Points on a hilly landscape, in no order, each with its height.
A ball rolls from a point to whichever of its 2 nearest points has the largest drop for the distance, and stops where none of them is lower. Distance is the straight distance between rows; heights are no part of it.
<1031> height 512: [139 118  96  72 101 102  95  77  78 117  87  83  88  79 145 117  99 119
  71 133  99 101  87 121]
<137> height 318: [101  84  98  86 118 111 101 139 131  88  79 144  79 103 102  89 100  62
 148  82 141 132 115  95]
<246> height 531: [132 125 102  84 100  90 115  76  59 112  84  78 109  72 124 103 101 103
  59 105 116  95  90 132]
<820> height 536: [ 79 104  82 128 129  54  88  72 127  92  76 137 104 106  98 109 124  90
 124  70  81 101  87  99]
<381> height 720: [134  96 109  91 109 134 129 103 137  92  82  88 101 135 102  70  79  83
 113  80  92  98 149  87]
<584> height 801: [ 88 102  92  76 129  87 129 100  94  79 113  97 102 100  59 105  86  82
  83  60  95  93  96 120]
<374> height 577: [131 116 114  99  97 116 116  91  84  89  96  68 108 109 105  98  87 104
  83  96  85  91 102 107]
<826> height 532: [ 70  65  91 109 122  81  51 130 131 105  88 148  73  81  91 103  92 117
 144  79 101 135  98  72]
<639> height 363: [ 67  94 100 138  91  81  91 119 125 107 110 130  78 123  98  93 121  95
 130  72  98 123 127  83]
<717> height 624: [103  72 126  93 118 112  75  78  61  85 116  53 124  88  80 106  73 134
  81 145  91  94  64  92]
<1011> height 224: [ 81  89 107  85  96 104 123 148 117  91 103 140  83 108  90  95  85  69
 134  88 133 121 113  98]
<1038> height 221: [ 64  76  94  98 117  79 106 119 101  93 121 137  98  83  75  96 108  99
 111  77 117 100  89  95]
<155> height 392: [100  95  85  79 119  94  76 143 114 107  57 146  83  67 102  93  99  79
 145  76 138 132 102  93]
<648> height 72: [106  82  91  64 100 110 118 130 110  93  98 123  77  96 106  96  89  96
 108  85 122 122 118 110]
<404> height 489: [ 90  55 118 115 107 116  47 110 107  76 111 111  89 101  93 112  88 141
 131 103  64 102  81  74]
<779> height 593: [ 81  90  86 100 110  79  87  79 104 112  94 127  86  74  94 116 126 115
 101 102  75  92  75 118]
<463> height 237: [ 87  75 111 128  89 107  73 111 116  98 112 122  75 119 102  94 106 112
 136  83  83  99 108  75]
<320> height 301: [ 94 113  88 109  76 115 100  75  96 125 125  71  93 112  76  80 106 101
  56 121 106 111 102 108]
<657> height 648: [ 76  84  70 110 112  76  27 120 137 117  81 131 100  74 119 119 124 130
 146  90  57 118  65  85]
<384> height 344: [ 89 108  79 102  76  92 100  71 101 139 123 101  97  92  79  91 124 108
  66 121 113 125  89 115]
<951> height 654: [125  95 137  91 114 113 100  82  49  67 119  64 134  89  91  97  66 123
  79 122 102 100  84  95]
<525> height 521: [ 99  98 102  84  98 117 132  97 106 119 130  69 100 115  82  82  81  75
  95 123 140 124 119 105]
<152> height 408: [ 96 134  83 102  81 110  73  91  79 117 117  66 105  95 108 105 104 109
  26 117 101  97  85 114]
<499> height 539: [147 118 134 115  83 124  84  98  58  75  88  60 129  98 147  96  65 136
  82 102  82  78  98  78]
<222> height 548: [ 92  92 112 129 125  76 103  85 140 100  87 111  91 141 107  91  98  71
 148  81 102 132 107  84]
<1056> height 343: [ 91 108  80 114 120  72 121  92 101  86  74 161 105  80  85 106 145  85
 123  80 108  86 102 114]
<209> height 434: [ 67  85  82 123  93  65  80 102 135 119 106 150  87  91  96  96 123 101
 115  66  97 137 102  84]
<110> height 400: [111 123 114  93  98 104 142 129  84  60  75 122 115  94  94 112 118  81
 141  62  97  87 115 104]
<778> height 244: [ 97 113  90 124  94 111  90  67 152 122 113  56  86 157  83  72  98  80
  88 108  75 104 102  99]
<12> height 240: [ 98  75 103  91 107 123  40 109  93  86 118  48 134 107  91 113  61 148
  53 132  71  80  63  85]
<629> height 814: [ 79 103  99 101 114  87 141  97 115  98 121  97  98 122  62  95 104  71
 103  63 108 108 105 120]
<418> height 465: [ 85 102  84 118 112  74 117 110 153 127 104 115 102 137 103  98 117  50
 146  87 125 104 141  86]
<409> height 585: [120 124 115 106  72 103 101 105  51  98  90  84 109  88 137 124 110 118
  70 116 105  67 100 107]
<687> height 675: [108 104 129 108 108 120 100  93  42  85 116  58 124 104  89  90  67  99
  57 118 131 106  88  98]
<113> height 406: [ 72  98  96 128  87  71 128  81 113 122 128 120 109 119  70 104 135  89
 112 105 115  96 115  98]
<197> height 549: [ 99  93 102  83  88 117 129 139  97  96 134  97  93 110  89  81  70  76
  88 104 146 119 119 104]
<597> height 492: [105  93 131  79 120  95 121 117  68  63  82  95 122  69  91 127  93 108
 143  96  81  86  92  89]
<65> height 513: [111  99 110 107  70 101  97 102  83 103  88 112  78  96 127 106 122 120
 128 112  79  88 108 104]
<1057> height 458: [ 79  86  77 101 124  85  75 139 126  86  67 148  78  87 104  98  93  92
 146  55 109 129 104  86]
<383> height 583: [ 80  62 126  97 111  93  93  83  78  82 117  76 120  92  74 118  93 131
  98 125  83  92  60  98]
<580> height 384: [ 89  98 104 134  82 118 100  83 139 104 111  65  97 156  76  69  90  84
 113  85  68  90 120  83]
<541> height 494: [ 96  63 126 105 100 111  79 110  84  86 103 101  83  94  94 103  81 127
 116 116  80  92  99  80]
<429> height 469: [136 129  96 105  89 124  64  83  91 126 108  58  92 112 134  94  73 119
  51 131 112 112  81 101]
<745> height 584: [109 103 115  90  88 109 117 118  52 100 123  83 109  88 111 103  83  99
  59 119 163  98  93 113]
<412> height 352: [137  79 104  91 116 133  53 102  96  82 108  50 114  97 113 104  51 144
  64 130  66  81  83  88]
<882> height 33: [103  99  91  90  97 119  81  71 144 131 106  83  82 138  99  72  92  90
  86 100  80 124  95  96]
<102> height 320: [ 72  69 121  92 102 106 106 140  86  78 112 118  89  92  77 104  97 104
 110  83 102  92 102  93]
<894> height 410: [100 124  88 131  97  73 101  68 126 114  79 148 101  98 119 102 156  88
 138 104  97  93 100 105]
<1064> height 481: [ 96 102 116 139  99  98 106  91 125 102 102 100  87 154  91  88 106  82
 131  81  86 101 124  85]
<753> height 547: [124 123 102  85  99  94 138  70  78  98  99 103 116  78 100 108 108 100
  89 108 109  86 101 127]
<266> height 478: [108 105 124 117  75  96 111  79  84 105  97 113  86 101 105  98 124 100
 128 128 104  93 102 101]
<671> height 371: [ 95  72  80  81 109 107  50 103 108 107 118  63 109  99  96 114  71 145
  75 126  53  90  61 102]
<800> height 744: [125 100 103  75 108 109 135  99 133 102  97  87  96 123  98  86  80  67
 120  88 117 113 130 104]
<94> height 596: [ 79  73  86 116 102  87  39 121 126 106  73 139  81  91 120 100 107 129
 147  91  79 124  89  74]
<730> height 788: [ 88 103 102  72 107  91 135 127  74  60 101 108 111  90  77 111  91  94
  92  61  93  72  99 106]
<560> height 206: [ 95  84  85  50 122  98 105 118 111 119 102 120  76  66 102 100  89  99
  87  94 117 119  93 120]
<604> height 566: [123 130 130 111  67 113  92  88  57  79  98  67 124  90 126 114 101 131
  82 104  77  64  83  89]
<961> height 569: [102 106  91  78 113  82 115  71  97 111  81 109 100  75  89 118 109 114
  95 109  87  90  82 125]
<40> height 570: [ 89 110 108  91  80 113 130 133  79  96 129  81 105 104  92 100  80  88
  60 106 149  93 113 105]
<294> height 695: [ 97 101 109  98 108 127 111  91  72  79 120  54  97 106  76  88  67 101
  57 112 107 106 105 100]
<801> height 655: [138 112  91  90  89 134  96  84 141 122  93  49 105 145 120  71  87  82
  68 117  84 107 123  97]
<634> height 217: [ 96  97  78  97  90 120  91  81 108 124 108  72  86 126  95  80  85  96
  65  96  91 114 108 114]
<871> height 719: [ 78  93 118  98 108 121 100 104  57  61 118  64 107  96  74 103  83 116
  56 100  94  77  85  91]
<816> height 379: [ 87 114  82  93  82  97  79  81  87 134 116  88 102  69 103 100 104 125
  41 131 125 106  83 119]
<954> height 630: [137 137  84  96  80 122  95  82 114 133  87  44 101 128 136  81  89  84
  50 121 107 111 126 104]
<285> height 414: [ 99  70 115  95  93 122  98 129  95  74 117 111  86 104  89  85  67 108
 123  91  91 103 109  80]
<164> height 433: [ 83 103  84 120  89  75 119  86 135 136 123 107 115 128  83  94 137  65
 131 115 126 101 131  90]
<896> height 488: [ 69  94  71 134 117  56  64  89 138 116  85 152  95 105 122 105 127  97
 117  68  81 125  80  88]
<162> height 295: [102 114  73  76 101  90 148 116 117 125 101 137 100  80  99  98 121  68
 107 106 138 107 113 132]
<71> height 491: [102  93  98  79  92  99 129  89 131 146 112  91 100 114  90  83 108  73
 124 122 134 127 124 102]
<249> height 598: [108 128 121  94  85  99 131 115  45  89 107  83 131  72 121 111  95 113
  61 114 129  77 101 119]
<30> height 378: [ 82 110  81 122 106  73 132  95 113 104 111 154 107 103  75  97 138  71
 112  86 122 100 121 107]
<702> height 380: [ 94  86 106 115 101 109  62 108 114  85  89 108  85 108 107 114 104 121
 137  88  43  91  92  68]
<352> height 757: [ 72 108 109 111  77 105  95  89  55  88 111  81 119  84  89 122 120 116
  70 112  82  60  81 106]
<988> height 377: [102 113  72 114 122  66 101  79 126 106  62 169 107  81 111 101 150  83
 119  94 103  88  99 109]
<661> height 741: [ 75 104 132 120  85 123  78  92  49  62 114  57 125  95  93 120  98 117
  57 123  82  66  82  83]
<907> height 550: [128 115 117 102  79 119 110  95  79  94  84  88  95 109 132  96 102 114
 101 101  74  83 115  98]
<1019> height 462: [105  97 110 111 100  73 132  76 132 126 116 104 101 126  86  92 114  64
 142 112 125 129 118  94]
<403> height 622: [ 79  90  71  97 103  77  57 101 114 126  87 128  86  65 119 120 132 127
 127 106  70 100  66 101]
<918> height 768: [ 71  96 101 110  79 103 109 118  62  87 124  99 108  85  90 113 118 111
  62 105 107  71  91 101]
<591> height 533: [110  74 123  88 122  99 109  92  68  70  99  83 118  74  82 114  91 127
 123 112  71  83  79  98]
<259> height 263: [110 106  73  54 114  92 135 104 109 121  92 121  88  67 106  96 105  75
  86  94 125 111 100 130]
<780> height 327: [101 120  79  83 104  81 134 122 112  98  72 155  96  84  96  97 118  61
 134  91 147 107 116 115]
<365> height 686: [138 103 100 106  84 136 114  86 138 105  90  58 101 145 120  60  82  82
 106 106  76 102 144  90]
<182> height 294: [ 73  91  91 116 131  68  99 113  97  75  95 152 105  71  78 110 118  79
 130  80 102  91  90  96]
<1041> height 493: [139 121 105 101  84 114  66  87  76 123  94  72 106  91 150 109  87 126
  62 128 101  86  87 113]
<399> height 450: [109 115 119  88 111 106 117 114  79  51  64 110 117  81 102 116  93 102
 147  71  68  89 104  93]
<849> height 362: [112 127  99  89  89  97 147 129 105  77  69 140 107  92  98 112 118  58
 148  82 123  94 111 114]
<469> height 606: [130 124 106  90  91 125 114 106 101  98  95  49 104 113 120  81  76  94
  53 106 105 101 127 105]
<277> height 456: [ 89  85  76  78 102 106  68  96 113 110 108  75  87  91  95 117  84 123
  61  89  62  98  77 108]
<265> height 759: [116 105  99  85 100 100 142 100 120 108  82 108  90 112 108 100 106  70
 144 103 119 109 121  99]
<736> height 441: [ 87 106  79  92  84 110  64  89  90 112 112  82 101  91 101 117 108 123
  44 106  77  77  75 113]
<431> height 425: [127  97  94  85 100 117  54  88 102 117  99  65  92 102 116  98  63 135
  67 136  82 102  86  98]
<833> height 516: [150 114 119 109  96 122  74 103  68  92 101  60 109 102 140 105  61 129
  61 116 105  89 102  85]
<275> height 576: [ 84 103  93 132 131  58  91  94 126 102  70 142  91 115 108  93 116  70
 145  73 104 125 109  94]
<652> height 777: [ 76 105  94  87  96 100 135 120  62  78 113 113 108  79  86 115 116 102
  64  74 105  61  97 114]
<654> height 445: [108 101 111 126  90  81 127  76 105 113  84 132  96 102  93 104 145  86
 144 106 108 100 106 106]

Where does a ball stop that starts at each point below?
<403> => <12>
<736> => <882>
<745> => <1038>
<652> => <648>
<954> => <1038>
<265> => <1038>
<418> => <1038>
<951> => <648>
<409> => <12>
<275> => <463>
<110> => <648>
